Each row is a point on a landscape with many valleys, with its height.
A ball rolls from a point to the lowest of its 5 nearest points, and stops where none of them is lower. Distance is the straight distance between rows; heights are no part of it.
j_380: [ -9 -22 -35  17  14  -8  -1  62  58 -23 -12 -30  26  42 -30  12  -5   2
 -37 -28 -19]  height 18.8
j_953: [ -5   6  54 -21 -27   4  14 -12  -5   2  -4   9  17 -20  28  -4  21  -2
  27 -21   6]  height 33.8
j_558: [ -6  36  20 -10  -5 -22 -29   1 -33   1  -6  39  31  34   7 -18 -19 -51
 -10   2  26]  height 14.4
j_832: [ -9   5  21   9  10   7  -5 -17 -51  -8  17  23  17   6  28 -14 -21 -45
 -21 -10  22]  height 22.4
j_600: [ 38  17 -20  -8  22  11 -21  30  -5 -33  26  23  13  18  -8   4 -36  21
  18  10  25]  height 28.4
j_766: [-35  47  55   1  15 -23  38 -24 -28 -12 -11  29  -4  25  64 -33   4  -7
  20 -37   1]  height 23.4
j_710: [-24  23  55  -8  17  14   4 -33 -43  -6  -4  22   0  -4  41 -15   6 -37
   8 -18  10]  height 25.1
j_469: [  9  21  -8  16  34   2 -34  12 -39 -36  20  22  25  34  20   0 -34 -51
 -14  -5  13]  height 13.5
j_352: [ -9   7  61 -18  -6 -29 -14 -35  27 -10  18  14  -3  -5  22  -7  47 -36
   5 -35 -20]  height 48.6
j_500: [ -9   5  11 -37 -18 -22  20 -16  49  22  14   5 -27 -17  21 -20  22  50
  32 -10 -20]  height 54.5
j_679: [ -6  70 -22   0  56  16 -26  10 -64  -8 -25  15  -8  37  19 -10 -51   1
  24  40  14]  height 35.8
j_513: [ 14 -40   2  30 -18   6  39  -1   7   8   1 -32 -12 -36 -21  19  21  -8
 -10  -5 -14]  height 32.5
j_155: [-16  31  62 -24  18 -28  -8 -47  14 -49  -3  14   2  20  37  -6  17 -36
  19 -30 -28]  height 40.5
j_864: [ 11 -15 -29  -3 -36  -4 -14  28   4  24  18   6  14  13 -10   4 -14  15
  -9  26  25]  height 18.5
j_828: [-18 -32 -40  36 -22  -3  11   6 -11  38 -16 -42 -18 -14 -30   0  15  22
 -23  26  -7]  height 34.4
j_618: [  9 -15  11  24  51  23  -2 -23 -32 -10  18  21  14  -5  16  -2 -28 -43
 -31 -38  12]  height 31.8
j_764: [-15  52  12  -6  19   2 -14  -1 -62   1 -20  40  19  25  36 -16 -31 -25
  19  12  27]  height 16.6
j_528: [-42 -25   4   4 -23 -23  -9 -30  -5 -18 -47 -76 -45 -11 -41  11  60   3
  -3  37 -53]  height 9.5
j_388: [-36  47  15   6  38  20  -5 -23 -76   5 -35  13  -4  18  41 -13 -44 -25
  10  10  31]  height 27.2
j_160: [-26 -14  14 -15 -33 -26   3 -20  22  -5 -25 -52 -29 -28 -13  15  50  31
  30  32 -45]  height 60.9
j_422: [  6 -30 -36  56   1   1  53   6  25  26 -22 -60 -18 -15 -31  14   6   1
 -41 -18 -35]  height 37.5
j_190: [  8 -10  47 -16   6  -2 -11 -44  15 -39   4   0   4 -26  -6  32  41 -28
   6  -2 -19]  height 45.6
j_356: [  9 -40 -37  36 -23  11  39  -1  10  39 -19 -41 -32 -35 -27   2  17  34
  -7  25 -13]  height 53.2
j_408: [-25  49  44  -5  37  31  19 -48 -60 -13 -30   2 -12 -17  49 -11  -9   5
  50   2   7]  height 53.1
j_341: [-14  57  64  14  28 -49  -7 -47   7 -66  15   8 -21  33  36 -20  10 -24
  10 -28 -30]  height 43.1
j_300: [  1  45 -21  31  53  17 -33  32 -42 -47   5  -7  11  36  24  -6 -44 -28
  20  12   3]  height 19.0
j_643: [-11  15  25 -44 -22 -12  23 -12   4  26  16  27   2 -11  23 -19   4  32
  21 -16  14]  height 39.1
j_782: [ 21 -27 -59   4  -8  10  12  34  34  18  -7 -15 -12  19 -33   2 -22  36
 -26  21   3]  height 31.0
j_421: [ 45 -19 -24 -31  -3  32  22 -13  12  40   6  12   1 -36  -8   5 -11  33
  -9   0  15]  height 38.4
j_308: [-27 -42   1  10 -37  -4  11  -6   3  39  -9 -29 -24 -34 -13   3  43  12
  -4  20 -11]  height 65.1
j_149: [-24  16  39 -15 -22 -20  -8 -13 -24  17   3  36  21   8  28 -12   4 -39
  -6 -14  13]  height 18.0
j_560: [ 12 -20  19  26  17  32  16 -14 -38 -11  15  11  21 -22  14  11  -7 -28
   5 -17   7]  height 33.7
j_554: [ -7 -16  41  -8 -19 -14  -9 -31  21  -9   2  -6  -3 -17  -4  18  53 -28
  10 -16 -18]  height 40.1
j_546: [ 18 -26   2 -15 -14  17  32 -18  14  11 -10 -11 -20 -51 -21  27  26  36
  18  20 -13]  height 36.3
j_415: [ 10 -33  -3  37 -24   7  40 -12  19  -3 -12 -52 -21 -38 -24  36  23   1
   4   9 -37]  height 36.1
j_556: [-13  52  33 -29   7 -12   9  -4 -39  20 -14  46  15  18  39 -32 -24  10
  20  -3  25]  height 19.7
j_89: [ 21  38  -7  16  37  15 -28  48 -35 -45  22  13  19  39   9   0 -28 -18
  26  10  11]  height 15.2
j_113: [ -3  10  -9  23  58  27 -26  -6 -37 -20   9  10  23  36  20  -6 -54 -53
 -25 -10   6]  height 20.0
j_771: [  1 -24  32  -6 -24  16   7 -19  -4  -1   6  -2  19 -37   4  16  33 -13
  11 -10   0]  height 29.7
j_570: [ 14  -5 -65 -17   5  -3 -45  16  28  22  -5 -18 -21  -2 -65 -13   1  37
 -16  52  -1]  height 27.4
j_836: [ -2 -31 -55  38  -8 -11 -25  26  36  14  -4 -27   6  25 -38   9 -15 -20
 -37  -2 -12]  height 11.4
j_186: [-11 -46 -49  42 -19  -9   6  30  33  22  -8 -42  -3  15 -41   7 -19   6
 -48   4  -8]  height 7.8
j_909: [-25  17  46 -20 -25 -16  15 -12  -4  13   6  13   9 -10  31 -15  18   1
  19 -29   1]  height 28.5
j_448: [ 24 -14 -11  24  -1  -2 -47  20   9 -20  34  21  30  31 -19  10 -15 -37
 -29   0  12]  height 10.6
j_286: [ 22 -41   1  36  10  17  28  -6  24   3   9 -17  -4 -19 -20  26  -1 -28
 -31 -38 -22]  height 38.3
j_335: [  2  -9  13 -43 -29  -8  25 -23  48  15  -3 -11 -26 -34  -4  -5  43  47
  29   6 -28]  height 44.5
j_402: [-11 -46 -13  31 -44  -3  -2  -3   0  41   3 -15   1 -19 -28  -1  12 -14
 -19   9   2]  height 10.5
j_191: [-14  36  57  -4  58   6 -25 -66 -42 -33  -6   8 -27 -12  33   2  23 -47
  20 -12  -4]  height 36.8
j_789: [ 24  12 -19  14  32  21 -15  56   2 -53  31   5  24  28   4   1 -23  -6
   9 -22  -1]  height 20.1
j_946: [  6 -14 -15   3  30   1 -34  46  39 -39   9  -9  35  40 -15  18  -9 -23
 -35 -38 -21]  height 13.9
j_496: [ 15 -21 -34  16 -16  -5 -20  44   6  -5  19  -5  19  19 -16  10 -20  -5
 -17  18  10]  height 13.6
j_254: [-28   5  48 -18 -26 -28   0 -23  36 -29   7  -5  -6  -5  34   0  39  -7
  27 -21 -26]  height 47.2
j_750: [ 12 -25 -59  25   3  14  31  31  48  24 -20 -31  -4  15 -23  -4 -18  42
 -32   0  -8]  height 52.9
j_222: [ 23 -22  26   1 -14  24  40 -18  -6 -22   5   7   4 -44   2  29  18   1
  28   0   0]  height 34.7
j_584: [ 18   9   6   8   9   2 -32  26 -29 -32  24  19  28  31   4  -2 -30 -45
 -11  -1  29]  height 12.4
j_821: [ 39  11 -16 -24  10  15  -3   6 -18   8  22  42   5   0   1   6 -42  19
   0  11  25]  height 34.3
j_620: [  2 -35   8   7 -23 -10 -21  -7  -3  32  10  15  16 -13 -11  -1  13 -46
 -30 -13  22]  height 24.5
j_290: [ -6 -37   9  10 -19   5   7  -4  -6  18  15   3  22  -9 -11  13  -1 -23
 -21 -11   8]  height 21.3
j_608: [ -9  -6 -75  25  19 -11   7  55  64 -10 -41 -51 -11  37 -50  -2   0  56
 -27  -7 -22]  height 35.3
j_885: [ 13  12 -28 -40 -30 -14 -29  22  20  28   5  20  -1   7 -19  -1  -9  26
  13  31  12]  height 24.1
j_874: [-42  75  51   1  41 -21  33 -18 -34 -12 -20  21 -36  24  60 -36  -7  24
  39 -26   1]  height 11.7
j_16: [ 15  -6  17 -35 -10  16  21 -14   5  18  -2  13 -12 -43   2   5  10  34
  22   3  13]  height 38.1
j_29: [  3 -29 -50  -3 -20   7  12   1  18  48 -10 -15 -28 -21 -35  -6   0  53
 -17  34   6]  height 62.1
j_708: [ 34  69 -24  10  64  23 -28  31 -29 -39  13  19  -5  23   3  -9 -27   3
  44  21   8]  height 23.9
j_457: [ 15  71   6 -20   7 -17 -19  29 -38 -23   8  43  18  24  12  -7  -8 -10
  35  25  23]  height 18.9
j_735: [ 22  -6 -12 -39 -20   4   2   3   1  33  13  18   7 -10  -5 -10 -12  26
  -6  10  19]  height 30.2
j_714: [-18  43  22 -32  -2 -27   4   9 -26  13  -5  40   9  33  24 -24 -25   8
  14  -9  23]  height 19.3
j_868: [ -7  36  64 -26  26  -9 -19 -61 -15 -42  -1  18  -5  -3  23  -2  31 -46
  20 -26 -11]  height 35.5
j_256: [-18  -9  33  -8 -26  -7   1 -24  -8  22  16  22   8 -16  19  -7  29 -20
   9 -15  20]  height 25.7
j_173: [ 23 -26 -53   6 -13  -1 -14  48  27   5   8 -19   4  16 -39   7 -12  33
 -18  29  10]  height 17.8
j_382: [  4  17  -6 -11   1  17   1  14 -36 -10  11  33  31  15  20   3 -29 -11
   1   6  36]  height 16.5
j_224: [ 25 -11 -74  10  13  -5 -18  52  46  -2  -1 -22 -16  12 -46   9   0  49
  -9  19 -15]  height 23.2
j_974: [ 42   7 -70  -1  15   1 -15  50  70  -7   7 -21 -17   9 -61   2  -5  42
 -19  16 -14]  height 32.7
j_791: [-37 -24  -1 -34 -31 -13   4 -18  25  41  -8 -21 -31 -32   1 -17  40  45
  19  12  -9]  height 73.3
j_15: [ 10 -26  10  -4 -33 -11 -11 -28  31 -26 -18 -31 -16 -25 -34  34  47 -19
   5  15 -36]  height 50.4
j_706: [ 13 -26 -13  25  18  12 -23  19  12 -10  29   9  26  23 -11  -3 -31 -32
 -52 -22   6]  height 12.2
j_920: [-16 -43 -22  52 -13  -9   7 -19   2  31 -17 -52 -45 -24 -40  12  40 -10
 -31  22 -26]  height 50.3
j_680: [-10  23  28  16  46  12 -24 -58 -45  -1  -2  23 -11 -17  38 -13  -5 -62
  -5 -11  16]  height 38.0
j_4: [  2 -46 -20  32 -18   3  20   5   9  34  -5 -28  -4 -25 -18  11  10  -7
 -19   4  -5]  height 23.6
j_879: [-25 -48 -36  14 -36  -9 -12  14  10  26  -5 -21   2  -7 -33   6   2   1
 -34  33   7]  height 16.2
j_981: [ 26  11  -2 -14  28  35  12  -9 -39   3   8  33  14   4  27  -1 -46  12
  -6  -1  31]  height 36.2
j_606: [  6 -34 -18  23 -19  19  23  13  -6  13  10  -1  20  -6  -3   7 -16  10
 -25  -7   8]  height 28.6
j_273: [ 33 -26 -38   2  -7  21  31  21  28  25   2  -3  -5  -8 -35  10 -25  36
 -23   5   8]  height 43.7
j_234: [-22  45  58 -20  26  -3  24 -21 -26 -27  -7  13 -13  -7  54  -9  -1   9
  52 -27  -9]  height 30.9
j_997: [ 15 -22  -3 -15 -26  16  19  -7  12  41  -5  10  -5 -32  -7   1  13  31
  -1   1   4]  height 42.8
j_913: [-17  44  58 -10   5 -22  29 -18   4 -25   9  17  -6   0  68 -21   3  29
  42 -32  -6]  height 27.8
j_773: [  2 -32 -63  18  -9  -2  25  54  35  15 -15 -39   0  26 -30   6 -20  34
 -45  -5  -9]  height 35.4
j_815: [-23 -17  27 -14 -38 -23   1  -9  43 -14  -6 -22  -5 -15  -3   2  48  11
  25  -2 -25]  height 63.6
j_901: [ -9  54   0 -27  25   6  -7 -13 -53   3 -20  40  13  14  29 -13 -48   9
  15  20  29]  height 24.6
j_57: [ -4 -16  43 -25 -41 -19  -7 -27  26 -31  -7 -19  10  -8  -2  20  36 -15
  14  -9 -31]  height 46.5
j_830: [ 53  20 -37 -12  33  25 -15  46  39 -35  26   3   0  14 -24  12 -18  31
  15 -10   3]  height 47.9
j_728: [ -5  15 -12 -38 -31 -19 -14  15   4  25   1  30  23  13  11  -7   0  12
  12  17  29]  height 24.2
j_466: [-34 -35 -34 -12 -35  -7  -8   1  10  52 -16 -15 -17 -13 -20 -10  16  39
  -4  34   0]  height 45.5

Where does a ball stop that starts at each point below?
j_500: j_448
j_679: j_448
j_57: j_402
j_815: j_402
j_15: j_402

Call two points neighbours if one is among the 5 nearest of the other. Go from one point of each pair to the other, from neighbour to neighbour, staying as low as possible. Name the highest point that can't be avoided.
j_874 / j_448: j_556
j_186 / j_448: j_496
j_448 / j_402: j_879
